Each scene shows the same named points in several views. A view is turned or mirrored, and shifted as a whole, has a little noise and may leave points out.

Scene 1
View 1
dogus: [ 16,   0,  16, -21,  -6,  25,   3,  -5,  -7, -15,   1,   2, -15,  -6,   2,
  10,  16,  19, -20,  17, -13,   9, -34,  -1,  36,  16, -13,  -8,  18,  -8,
  12]
susut: [ 20, -16,  -9, -28,  -2,  14,  10,   9,   2,  13,  16,  13, -27,   6, -13,
  -7,   0,   8, -24,  -5,  10,   1, -17, -14,  27,  -4, -19,   7,  14,   1,
  13]
Danug: [  2,   9,  -3, -20,  -4,  14,   4,   8,   1,  -6,  -3,  -1, -25, -15,  21,
  -9,  16,  25, -36,  35, -19,  33,  15,   1,  50,  26,  39, -10,  17, -25,
  25]
tikof: [ 14, -21, -20, -22,   1,   4,  10,  19,  11,  19,  11,  13, -34,   1,  -7,
 -23,   0,   6, -31,  -1,  15,  16,  16, -11,  25,  -6,   3,  10,  12,  -9,
  22]
ramol: [ 19, -45, -16,  -7,   2,  -3,   4,  23,  22,  20,   0,  18, -33,  -1, -13,
 -41,  -1,  -6, -22, -10,  28,  17,  28,  -1,   4, -21, -13,  18,   4,  -4,
  24]
donag: [ 17,   2,  10, -29,  -8,  26,  13,   6,   3,   7,   8,  -1, -21,  -1,  -2,
  22,   4,   4, -13,   6,   2,  -1, -49,  -2,  31,  10, -29,  -1,  16,   5,
   8]
roz: [ 13,   0, -18, -35,  -3,  13,  15,  12,   1,  20,  20,   6, -31,   3,  -4,
   2,  -2,  11, -32,   5,   5,   8, -13, -16,  39,   7,   1,   4,  15,  -5,
  16]
sadub: [ 31, -12,   0, -39,   0,  30,   5, -21, -28, -10,  26,  20, -15,  16, -27,
   5,  11,  33, -25,  -6, -13, -14, -51, -33,  40,  -1, -34,  -4,  26,  -2,
   1]
sokor: [ 19,  -8, -26, -43,   1,  14,  15,   6,  -8,  22,  30,  17, -34,  11, -16,
  -5,  -4,  20, -37,  -6,   3,   0, -14, -32,  42,  -2,  -3,   7,  20,  -4,
  13]
fepa: [ 12,  -2,  20, -12,  -8,  22,  -1,   0,   2, -18,  -9,  -2, -14, -13,  11,
   0,  20,  17, -19,  24, -13,  22, -16,   9,  33,  18,   0, -11,  16, -14,
  15]
mipum: [ 14, -21, -18, -24,   1,   6,   8,  12,   5,  13,  12,  13, -31,   0,  -6,
 -23,   2,  12, -32,   2,   9,  15,  12, -13,  30,  -3,   5,   8,  14,  -9,
  20]
ridir: [  6,  -5,  -9, -17,  -3,   9,   4,  10,   3,   0,   0,   4, -27, -10,  12,
 -18,  12,  21, -37,  23,  -7,  29,  20,  -2,  41,  13,  28,  -3,  15, -21,
  26]
tas: [ 15, -35,  -6,  -7,  -2,   1,   4,  23,  23,  15,  -5,  10, -29,  -7,  -4,
 -28,   1, -10, -20,  -3,  26,  19,  19,   7,   7, -12, -14,  14,   5,  -4,
  23]
View 2
Danug: [ -7,  -8,  14,  23,  16, -22,  -4, -14,  35,  -3, -11, -10, -26,  20,  26,
  11, -40,  37,  23, -28, -14,   7,  -4,  -3,  24, -33,   4,   1,  -2,  16,
  30]
fepa: [-26,  -6,  23,  28,   8, -18,  -9, -11,  15,  11, -17,  -4, -16,  10,  19,
  -9, -13,   7,  14, -17, -24,  13,  12, -17,  12, -38,  27,  -4,   4,  11,
  25]
sadub: [-32,   6,  21,  39,  14,  13,  25,  -9, -25,  33,  -9, -23,  -3, -25,   5,
 -17, -24, -41,  11,  31, -11,  -9, -11,   2,   9, -29,  15,  -1,  31,  -9,
   8]
tikof: [  1,   4,  -4,   9,  16, -17,  24, -14,  19,  13,  11,   0,  -9,  24,   3,
  29,  -8,   5,  -1,  17,   4,  -8,  -4, -17,   1, -25,   5,  27,  -8,   2,
   5]
roz: [ -4,  -6,   8,  18,  11,  -3,  14, -14,  18,  20,  10,  -6,  -3,   4,  11,
  12, -12,  -6,   5,  15,   5, -15, -10,   8,   8, -25,   2,   1,  -4,   6,
  11]
ridir: [ -5,  -3,   8,  18,  18, -23,   7, -14,  28,  -1,  -5,  -6, -23,  24,  17,
  20, -30,  30,  16, -14,  -9,   5,  -2, -12,  17, -31,   5,  13,  -2,  11,
  22]
mipum: [ -2,   5,  -1,  13,  16, -17,  24, -14,  16,  12,   7,  -4, -11,  21,   4,
  25, -16,   6,   4,  14,   1,  -5,  -4, -17,   5, -26,   6,  24,  -3,   2,
   9]
donag: [-25,  -9,  24,  25,   1,   1,  -1, -10,   8,  30,   1,  -1,   6,  -7,  12,
 -16,  10, -29,   1,   9,  -8,  -9,   5,   4,   2, -31,  26, -16,  -1,   9,
  14]
tas: [ -5,   7,  -6,   3,  10, -29,  18, -12,  20,  13,  11,  12,  -5,  38,  -3,
  29,  15,   1, -12,  16,  -3,   2,  15, -38,  -9, -29,  22,  36, -16,   0,
   4]
ramol: [ -4,  13, -11,   3,  12, -29,  28, -12,  11,  14,  10,  10,  -6,  38,  -9,
  34,  14,  -2, -13,  25,  -2,   2,  14, -47, -12, -28,  22,  48, -11,  -6,
  -1]
dogus: [-30,  -6,  25,  32,   8,  -8,  -2, -10,   4,  19, -14,  -9,  -9,  -4,  18,
 -16, -11, -12,  11,  -5, -19,   5,   6,  -6,  12, -37,  27, -10,  10,   8,
  21]
sokor: [ -2,   2,   3,  18,  14,   0,  28, -16,   8,  22,  13, -10,  -2,   2,   5,
  17, -18, -14,   4,  30,  10, -21, -18,   5,   6, -22,  -1,  11,   3,  -1,
   5]
susut: [-13,   2,   7,  19,  10,  -6,  22, -13,   4,  25,   8,  -4,  -1,   6,   4,
   9,  -2, -20,  -2,  23,   0, -11,  -2,  -9,   0, -26,  14,  11,   0,  -1,
   5]
View 3
dogus: [-24, -29,   8, -46,   5, -32,  -7,   6, -37,  -4,  14,  20,   2,   1,  -7,
  -6,   8,  15,  -6,  16,  -9, -20,  -6,  14, -14, -21,  14,  18,  -6,  16,
  -1]
sadub: [ -7, -26,  13, -31,  10, -28, -31, -11, -81,  20, -23,  24,  14,   0, -10,
  10,   3,  -7,   7,  25,  19, -31, -13,  26,  -1, -23,  32,  17, -29,  13,
   3]
ridir: [-17, -32,  -8, -52,  -9, -28,   9,  -4,   1, -17,  19, -18, -25,   0,  -7,
  17, -12,  14, -20,  11,   7,  -3,   8,  16, -12,  -1,   5,  41, -11,  41,
  16]
tas: [  3,  -3,  -1, -23,  24, -23,  -6,  12,  -4,  -2,  -3,  -2, -29,  -3,  -3,
  14, -37,   0,   2,  -6,  17,  22, -18,  -7,   4,  25,   0,  27,   4,  28,
  28]
mipum: [  1, -20,  -6, -35,   5, -22,  -6,  -1, -19,  -5,  -6, -17, -24,  -4,  -3,
  22, -24,  -4,  -8,  11,  20,   2,  -6,  10,  -2,   7,  11,  33, -16,  37,
  21]
susut: [  5, -16,   2, -29,  15, -20, -18,   7, -39,   1, -13,   2,  -8,  -5,   0,
  10, -15,  -8,  -1,  13,  13,  -5, -16,   4,  -4,  -3,  18,  18, -19,  26,
  11]
ramol: [  7,   0,  -1, -16,  27, -23, -11,   6,  -8,   5, -10,   1, -34,  -2,  -6,
  21, -45,  -4,   6,  -6,  28,  26, -19,  -6,  12,  33,   0,  30,   4,  25,
  35]
sokor: [ 14, -23,  -3, -33,   5, -15, -18,   0, -43,  -2, -22, -17,  -9,  -8,   4,
  22, -13, -18,  -8,  20,  20, -10, -12,  11,  -5,  -7,  25,  22, -35,  38,
   9]
Danug: [-25, -40, -10, -63, -17, -32,  14,  -4,   3, -22,  28, -20, -22,   1,  -7,
  11,   1,  23, -26,  15,  -5, -12,  15,  20, -19, -11,   6,  41,  -9,  43,
  10]
donag: [ -4, -17,   9, -37,  18, -22, -14,  23, -44,  -6,   0,  18,   8,  -6,   4,
 -12,   5,   0,  -2,  17, -13, -18, -21,   0, -15, -23,  17,   5, -13,  16,
  -6]
fepa: [-30, -31,   4, -51,   3, -36,   3,   6, -18,  -9,  27,  14,  -5,   2, -10,
  -6,   3,  24,  -9,  11, -10, -14,   0,  11, -14, -14,   7,  27,   3,  19,
   6]
View 4
Danug: [ -3,   0,  18,  19,  -4,  17,  31,  28,  29,  15,  19,  10,  15,  35,  21,
   6,  14,  22, -35,  15, -38,  12,  -8,  -8,  11, -57, -28,  -8,  21, -37,
  21]
donag: [-29, -24,  18,  19,   2,  17,   2, -31,  13,  19, -10, -10,   2,  42,   4,
  11,   7,  33, -28, -31, -36,  -6,   7,  14,  27,   0,  12,   8,  -1, -33,
  18]
ramol: [ 16, -16, -12, -13,  28,  -5, -49,  -4,  -2,  -1,  35,  15, -17,  13,   1,
  -6,  18,  30, -18, -13, -49,  13,  14,  -5, -14, -20,   0,  12,   0,  -6,
 -22]
tas: [ 14, -15, -12,  -8,  24,  -1, -40,  -4,   0,   9,  27,  11, -10,  21,   2,
  -2,  14,  32, -17, -10, -44,  12,   7,  -3, -11, -23,   2,   6,   6, -11,
 -13]
tikof: [ -4, -10,   3,   2,   9,  16, -24,  -3,   7,   4,  30,  16,  -9,  24,  26,
  -8,  19,  26, -21,  -6, -45,  17,   2,  -1,  -7, -21, -11,   2,   2, -19,
 -13]
sokor: [-33, -15,  23,  14,  -3,  33, -14, -20,   9,  -2,  22,  12, -12,  30,  40,
  -9,  21,  21, -25, -18, -46,  13,   5,   8,   3,  -1, -15,   9,  -9, -28,
 -12]
ridir: [  0,  -2,  12,  12,   2,  14,  13,  22,  23,   8,  23,  13,   7,  29,  21,
   1,  15,  23, -32,  10, -40,  12,  -4,  -9,   4, -48, -24,  -4,  15, -30,
   7]
dogus: [-18, -16,  24,  19,   2,  10,  17,  -7,  23,  12,  -5,  -4,   6,  34,   1,
  12,  10,  28, -34, -22, -41,  -6,   9,   6,  29, -21,  -2,   7,   3, -35,
  22]
roz: [-27, -15,  16,  15,  -5,  31,  -4, -15,  11,   9,  15,   6,  -2,  36,  33,
  -2,  15,  26, -24, -10, -39,  12,  -1,   8,   6, -11,  -9,   1,   1, -32,
   1]
fepa: [ -4, -12,  19,  16,   7,   1,  22,   9,  28,  14,  -1,  -2,  11,  31,  -9,
  14,   9,  26, -37, -11, -40,  -5,   7,  -4,  28, -38,  -4,   4,  12, -33,
  26]
susut: [-24, -18,  20,  10,   5,  19, -16, -22,  10,  -2,  14,   7, -13,  26,  20,
  -2,  20,  25, -27, -28, -47,   5,  11,   6,  11,  -1,  -6,  15, -10, -24,
  -6]
sadub: [-48, -19,  52,  20,  -5,  21,  12, -29,  26, -17,  -3,   2, -15,  22,  16,
   0,  22,  19, -41, -48, -54,  -9,  26,   8,  37,  12, -12,  30, -23, -34,
   6]
mipum: [ -8, -10,   9,   6,   7,  16, -14,   1,  12,  -1,  28,  15,  -8,  24,  25,
  -6,  20,  23, -24,  -6, -47,  14,   5,  -2,  -2, -22, -17,   5,   1, -22,
 -10]
View 5
tikof: [ -3,  12, -25,  -4,   8, -14,   6,  -4, -13,   9, -15,  -5,   1,   2,   2,
   1,   5,   8,  -2,   9,  -1,  12,   3,   5,  -7,   9,  -5,  10,  14,  26,
 -20]
mipum: [  0,  11, -25,  -7,   3, -12,   8,  -5, -18,  16, -16,  -6,   2,   1,  -1,
   2,   5,   9,  -4,   7,   2,  13,   0,   0,  -2,  11, -11,  10,  14,  27,
 -16]
dogus: [ 13,  -4, -17, -17,  -8,  -7,  20,   4, -56,  57,   3,  -2,   4,  -8, -16,
  11, -10,  39, -33,  16,  26,  19,   4, -13,  18,  21, -12,  -7, -20,  13,
 -10]
susut: [ -6,   5, -15,  -5,   6, -10,  11,  -8, -41,  26,  -9,   5,  -4,   4,   9,
   2,   5,  25, -18,  14,  18,  28,  16,   5,  -5,  16,  -8,  11,   2,  25,
 -12]
sokor: [-13,  10, -17,   0,   5,  -4,   6, -17, -33,  25, -21,  12,  -1,   0,  17,
  -4,   4,  28,  -4,  12,  12,  37,   9,  -1,   2,  15, -17,  16,  20,  24,
  -3]
Danug: [ 22,   4, -38, -17,  -8, -12,  15,  10,  -7,  44, -13, -16,  12, -17, -31,
   4, -21,  24,   1,   8,  -2,   0, -32, -26,  36,  12, -15, -14,   0,   4,
  -9]
roz: [ -4,   4, -21,  -1,   6,  -7,  11,  -8, -25,  34, -16,  11,   1,  -7,   6,
  -6,  -8,  37,   0,  14,  12,  33,  -2,  -6,  12,  13, -12,   6,   9,  11,
  -1]
ridir: [ 15,   9, -34, -15,  -4, -12,  12,   5,  -7,  30, -13, -16,  10,  -8, -23,
   4, -11,  13,   0,   6,  -4,   0, -22, -16,  20,  11, -11,  -6,   6,  13,
 -15]
tas: [  3,  11, -21,  -5,  14, -26,  12,   6, -16,  -4,  -3, -17,  -2,  13,  -4,
   6,  10,  -6, -15,  10,   3,  -3,  12,  17, -23,   9,  10,   7,  -3,  31,
 -33]
sadub: [-10,   2,  -7, -17, -15,  12,  10, -23, -81,  62, -11,  14,   2,  -1,  12,
  13,   7,  40, -39,  11,  36,  44,  23, -12,  12,  27, -36,  15,   6,  33,
   0]
fepa: [ 22,  -4, -23, -21,  -6, -12,  20,  13, -42,  51,   4, -15,   7,  -8, -29,
  12, -15,  29, -30,  13,  17,   3,  -6, -15,  20,  18,  -7, -12, -23,  12,
 -16]
ramol: [ -1,  16, -20,  -8,  12, -23,   8,   2, -19, -10,  -4, -19,  -2,  17,   2,
   9,  19, -15, -19,   7,   0,  -5,  17,  20, -31,  10,   5,  14,   6,  41,
 -38]
donag: [  2,  -6, -11,  -5,   8, -14,  23,   4, -57,  45,   3,  11,  -5,  -3,   0,
   4, -10,  48, -30,  24,  32,  33,  18,   3,   5,  18,   2,   0, -24,  11,
  -6]

Which points are out of place in each view (at most two, in the order of its rows)? Write none if all are in place.
view 1 => ramol, sokor
view 2 => none
view 3 => sadub
view 4 => dogus, susut
view 5 => roz

Scene 2
View 1
num: [ 26, -19,   3,   2,  -2,  10,   3, -19,  35,   5,  10,  -5,   0, -25, -19,
 -10,  -6,  -4, -16,   3, -19,  24,  10, -25,  -3,  11,  23, -16,  14,  -2,
   5]
Zal: [ -5,   5, -15, -12, -11,  19, -11, -29,  51,   9,  -9, -11,  -6,  -6, -23,
 -34,  29, -27, -19,  -9, -20,  -3,  25, -29,   1,  -1, -14,   0, -20,  20,
 -30]
fep: [  7,  -9,  -6,  -1,  -7,   8,  -5, -47,  44,   8, -13, -15,   3,  -7, -27,
 -20,   1, -15,   0,  -6, -43,  28,   8, -47,  -7,  -9,  -8,   4,   8,  10,
   7]
pif: [ 22, -23, -16,  -8,  -7,  17,  -8, -28,  36,  15,  -8, -15,  -9, -16, -23,
  -6, -12, -24,  -7,   4, -32,  31,   4, -45,  -5, -11,   3,   5,  23,  12,
 -12]
dipe: [ -9,  18,  -9,   9, -31,  13,  -4, -43,  47,  21, -26,  -1,  10,  14, -32,
 -26,   0, -47,  -7, -14, -51,  36,  20, -47, -13, -21,  -7,   9, -17,  12,
  -7]
vuduk: [-23,  15,  24,  10,   6, -13,  -2, -85,  61, -17, -13, -19,  25,  -4, -31,
 -58,  41,  29,  17, -28, -60,  12,  14, -47,  -7,   3, -38,  -8, -28,   4,
  55]
Ribag: [ 18, -16,   1,  -7,   5,   9,  -2, -22,  45,  -2,  10, -11,  -3, -28, -18,
 -23,  15,   8, -16,  -2, -11,   4,  15, -21,   3,  16,   8, -17,   2,   5,
   1]
piput: [  7,  -5,   2,   6,  -8,   5,  -1, -44,  42,   8,  -9,  -8,   8, -10, -26,
 -22,  -1, -11,  -2,  -8, -42,  31,   9, -41,  -8,  -4,   0,  -2,   4,   3,
  14]
muz: [-17,  10,   7,   2,  -1,  -5,  -7, -74,  58,  -6, -18, -20,  14,   0, -31,
 -47,  32,   5,  10, -22, -56,  15,  14, -49,  -7,  -7, -36,   2, -20,  11,
  27]
sarol: [ 39, -52, -34, -29,   5,  28, -19, -12,  30,  18,   2, -27, -33, -31, -17,
  10, -16, -24, -14,  18, -11,  18,  -3, -43,   2, -10,   5,  10,  48,  21,
 -40]
Bop: [  0,   3,  -6,  -9,  -7,  14,  -6, -27,  52,   5,  -2, -10,  -1, -12, -22,
 -34,  27, -15, -20,  -9, -17,  -1,  23, -24,   2,   7,  -4, -10, -18,  14,
 -16]
Rov: [ 20, -36, -25, -21,   6,  16, -19, -49,  40,  12, -11, -34, -18, -16, -26,
  -6,  -4, -13,   7,   5, -44,  27,  -6, -61,  -3, -22, -24,  19,  35,  22,
  -9]
ture: [ 42, -46, -17, -23,  10,  21,  -8,   0,  33,   7,  20, -18, -23, -43, -12,
   3,  -7,  -4, -23,  14,   4,   7,   5, -20,   6,  13,  24, -13,  35,   8,
 -27]
Pazit: [ 19, -26, -21, -23,   6,  18, -14, -21,  44,   6,   5, -23, -18, -27, -18,
 -16,  15,  -9, -16,   3, -11,   0,  11, -32,   5,   1,  -6,  -3,  13,  18,
 -27]
pufo: [ 16, -29, -24, -18,   2,  14, -17, -47,  41,  12, -13, -28, -13, -12, -25,
 -10,  -2, -18,   2,   2, -39,  25,  -1, -57,  -5, -20, -22,  16,  28,  22,
 -12]
View 2
vuduk: [-27,   9,   5, -13,  47,   5,  11,  29,  37,  -6, -15,  32,  20,   3,  43,
  -6,  35, -16, -38, -34,  -9, -45,   3, -64,  26,  47, -25,  37,  50,  -5,
 -47]
Ribag: [-21,  25, -15, -16,  17,  -5,  -2,  -6,   6, -11, -16,  25,  20,  -6,  16,
  16,   7,  -6, -32, -37,  21,   5, -10,   9,  -5,  -1,  -8,  16,  -7,   3,
  16]
fep: [-10,  12,  -9,  -1,  15,  -9,  13, -19,  20,   8, -14,   2,  16,   3,   8,
   9,   8, -15, -15, -46,  17, -38, -16,   9,  12,  27, -19,  21,  13,   4,
 -17]
pufo: [ 10,  12, -17,   8,  23,  -5,  -6, -33,   6,  14, -14,   5,   9,  -1,   2,
  15,  -3, -14,  -3, -47,  17, -40, -26,  39,  18,  31, -20,   1,  21,  13,
 -14]
ture: [  2,  30, -23,  -8,  11,  -8, -17, -29, -17,  -6, -17,  19,  16, -10,  -2,
  22, -22,   0, -21, -44,  41,  17, -23,  53, -16, -15,  -8, -10, -20,   7,
  39]
num: [-13,  24, -11,  -8,   4, -15,   9, -13,   8,  -6, -15,   6,  20,  -3,   3,
   8,  -6,  -5, -29, -48,  40,  -6, -15,  11, -13,  -3, -14,  15, -15,  -5,
  15]
Zal: [-36,  19, -31, -14,   8,  -1,   7, -27,  25,   1, -15,  17,  15,   3,  13,
  37,  35, -21, -10, -30,  -7, -16, -14,  32,  20,  19,   3,  36,  -5,  21,
   0]
dipe: [-31,  10, -16,   1,  -8, -18,  36, -32,  43,  12,  -9, -18,  19,  12,   2,
  16,  30, -25,  -5, -48,   9, -56, -16,  13,  18,  33, -12,  51,  -3,   8,
 -26]
Rov: [ 19,  10, -15,  12,  29,  -4,  -9, -34,   2,  18, -15,   6,   7,  -4,   2,
  14, -10, -13,  -3, -48,  20, -41, -28,  41,  19,  34, -23,  -7,  28,  11,
 -16]
muz: [-26,   9,  -7, -10,  33,   2,  12,   4,  35,   2, -13,  20,  16,   4,  30,
   7,  33, -19, -23, -35, -10, -44,  -5, -26,  28,  44, -17,  35,  34,   5,
 -39]
Pazit: [ -9,  22, -27,  -8,  19,  -1, -13, -29,   0,  -1, -17,  24,  13,  -5,   8,
  29,   4, -10, -13, -35,  12,  -2, -21,  46,   7,   8,  -4,   4,  -1,  17,
  14]
Bop: [-36,  22, -24, -19,  11,  -3,   6, -16,  20,  -6, -15,  21,  19,   1,  16,
  29,  30, -16, -20, -31,   1,  -8, -11,  18,  11,  11,   1,  33,  -8,  14,
   5]
sarol: [ 20,  22, -27,   8,  12,  -9, -17, -51, -15,  12, -16,   4,   8,  -7, -11,
  26, -26,  -6,  -1, -49,  36, -11, -33,  78,   0,   4, -13, -18,  -4,  14,
  20]
pif: [ -1,  16, -16,   3,   7, -14,   8, -34,   9,  10, -15,  -4,  13,  -2,  -4,
  13,  -6, -12, -10, -51,  31, -30, -24,  37,   3,  15, -16,  10,  -2,   5,
  -2]
View 3
Bop: [  7, -21,   5,  -6,  20,   4,  -7,  38, -18,  20, -28, -13, -13,  -7,  10,
  -6,  12, -16,   3,  -1,   7, -16,  -9,   2,  -5,  -3,  27,  -1,   8,  12,
  26]
Zal: [  8, -20,   8,  -4,  23,   0, -16,  34, -16,  26, -23, -21, -20, -11,   5,
  -7,   9, -22,  15,  -7,   3,  -7,  -9,   7,  -3,  -1,  27,   8,  16,  10,
  30]
sarol: [  2,  29,  39,  13,   3, -12, -21,  15,  17,  41,   1,  -3, -30, -34, -13,
 -13, -15, -29,  24,   7, -21,  -2,   4,  15,  55, -13,  13,  59,  -9,  56,
  -9]
pif: [ 25,   1,  15,   8,   9,   0, -21,  22,   9,  20,  -7, -17, -30, -21,  -3,
  -9, -12, -25,  11,  17,  -3,  -8,  11,   8,  35, -34,  33,  38,   8,  39,
   8]
piput: [ 33, -18,  -2,   4,   8,   9, -17,  32,   2,   0,  -8, -23, -24,  -8,  14,
  -7,  -8, -22,  -9,  26,   4, -16,  16,   9,  20, -44,  42,  16,  16,  27,
  21]
dipe: [ 47, -32,  -9,   0,  29,  10, -31,  26,  -8,  15, -26, -36, -36, -14,  -3,
  -6,  -4, -27,  18,  10,  24,  -2,   9,   4,   4, -46,  57,  18,  42,   9,
  32]
vuduk: [ 26, -50, -27,  -1,   5,  13, -10,  58,  -1, -39,  11, -50, -16,  25,  67,
   1,   2, -25, -35,  32, -10, -17,  19,  24, -11, -37,  36, -24,  28,  -4,
  66]
Pazit: [ -4,   6,  25,   6,   8,  -8, -13,  31,   5,  27,  -2, -12, -21, -17,   7,
  -9,  -2, -24,  13,   2, -21,  -8,  -1,  16,  28,   0,  11,  29,  -6,  34,
  13]
pufo: [ 17,   2,  17,  11,   8,  -7, -31,  25,  17,  15,  12, -34, -37, -17,  10,
  -9, -14, -34,  19,  13, -17,   4,  12,  24,  35, -28,  25,  40,  17,  30,
  23]
ture: [ -6,  23,  34,   6,  -3,  -5,   1,  25,   6,  33,  -9,  19,  -9, -24,  -6,
 -13,  -6, -14,  -3,  15, -15, -23,  -1,   2,  45,  -5,  11,  38, -33,  60,
 -18]
fep: [ 30, -15,   1,   6,  10,   5, -22,  31,   5,   4,  -3, -30, -29,  -9,  14,
  -6, -10, -27,   1,  20,  -2,  -8,  15,  13,  20, -38,  37,  22,  21,  23,
  26]
muz: [ 27, -39, -15,   0,  12,   6, -18,  49,  -1, -19,   5, -49, -26,   9,  46,
  -2,   0, -27, -13,  19,  -8,  -7,  14,  23,  -3, -31,  33,  -7,  32,  -1,
  58]
Ribag: [  4,  -7,  11,   0,   2,   5,   3,  37,  -4,   9, -13,   1,  -5,  -5,  18,
  -9,   2, -11, -18,  19,  -6, -28,   3,   2,  17, -13,  23,   8, -14,  35,
  10]
View 4
Zal: [ 17,  -1,  18, -27,  11, -25, -37,  22,  25,  -5, -33,  -9,  10,   2, -36,
   5, -29, -25, -17,  -5,   5,  15,  -3,  30,  16,  30,  -2,  -7, -23,  -4,
  10]
Ribag: [ 12,   0,   0, -12,   6, -12, -28,   9,  26,  -9, -51,  19,  20, -13, -26,
  16, -14, -13, -32,  30,   4,   6,  -5,  -3,  26,  -7, -10,   6, -23,   2,
   1]
vuduk: [ 42, -54,  -8, -37,  15,  -6, -39,  14,  16,  23, -16, -37,  -7,   4, -81,
 -16,  -6, -37, -17,  22, -65,  25, -30, -37,  48, -15,  13,   5, -15,  16,
  -5]
Pazit: [  1,   9,   4,  -2,   2, -19, -31,  12,  20,  -5, -35,  15,  17, -18, -10,
  19, -35, -13, -29,  13,   9,  -3, -10,  28,  19,  14,  -4,  13, -37,   6,
  19]
piput: [ 17, -12,   1, -13,  -2, -21, -27,   5,  14,  16, -27,  10,  19,  -2, -34,
  13,   5, -15, -25,  -4, -24,  25,  -5,   3,  37,  -7,  21,  13,  -4,  -1,
   4]
pufo: [ -1,  -2,  -1,   6, -10, -25, -29,   5,   6,  25,  -6,  12,  18, -15,  -8,
  18, -25, -11, -22, -14, -23,   9, -16,  33,  34,  10,  26,  29, -30,  11,
  27]
fep: [ 13, -12,   2, -10,  -3, -24, -28,   6,  12,  19, -20,   6,  18,  -4, -30,
  11,  -6, -16, -24, -10, -25,  22,  -8,  13,  37,   0,  22,  15, -10,   3,
  10]
muz: [ 31, -38,   0, -29,   9, -17, -37,  15,  13,  22, -11, -27,  -1,   2, -63,
  -8, -14, -33, -15,   3, -51,  25, -24, -10,  40,   1,  18,   6, -16,  13,
   5]
pif: [  2,   6,   4,   3, -10, -27, -24,   3,  13,  14, -25,  25,  29, -11,  -8,
  24,  -9,  -7, -28, -13,  -7,  16,  -2,  28,  32,   4,  20,  22, -14,  -2,
  15]
ture: [-10,  27,  -1,  15,  -7, -15, -20,   1,  22, -13, -54,  50,  33, -27,  12,
  36, -21,   1, -42,  28,  29,  -8,   1,  23,  22,  -3, -10,  21, -35,   0,
  16]
dipe: [ 24, -12,  20, -26,   0, -36, -31,  13,  15,  18, -18,  -6,  18,  14, -41,
   6,   5, -19, -13, -43, -20,  43,   5,  29,  32,  20,  31,  -1,  10, -13,
   5]
Rov: [ -5,  -4,  -5,  12, -13, -24, -28,   2,   3,  30,  -2,  14,  17, -18,  -3,
  20, -28, -10, -24, -14, -27,   4, -21,  33,  38,   6,  30,  37, -34,  13,
  30]
num: [  8,   5,   0,  -4,  -3, -17, -21,   2,  22,  -1, -51,  33,  31, -12, -18,
  24,   4,  -7, -35,  16,   3,  15,   4,   0,  32, -12,   3,  11, -10,  -5,
  -1]
sarol: [-17,  23,   0,  22, -14, -26, -24,   0,  11,   9, -23,  39,  31, -27,  19,
  36, -32,   0, -32,  -6,  10,  -6,  -8,  48,  24,  11,  11,  33, -39,   6,
  31]

Which points are out of place in each view (at most two, in the order of its rows)? Write none if all are in place.
view 1 => none
view 2 => vuduk
view 3 => Bop, Pazit
view 4 => sarol
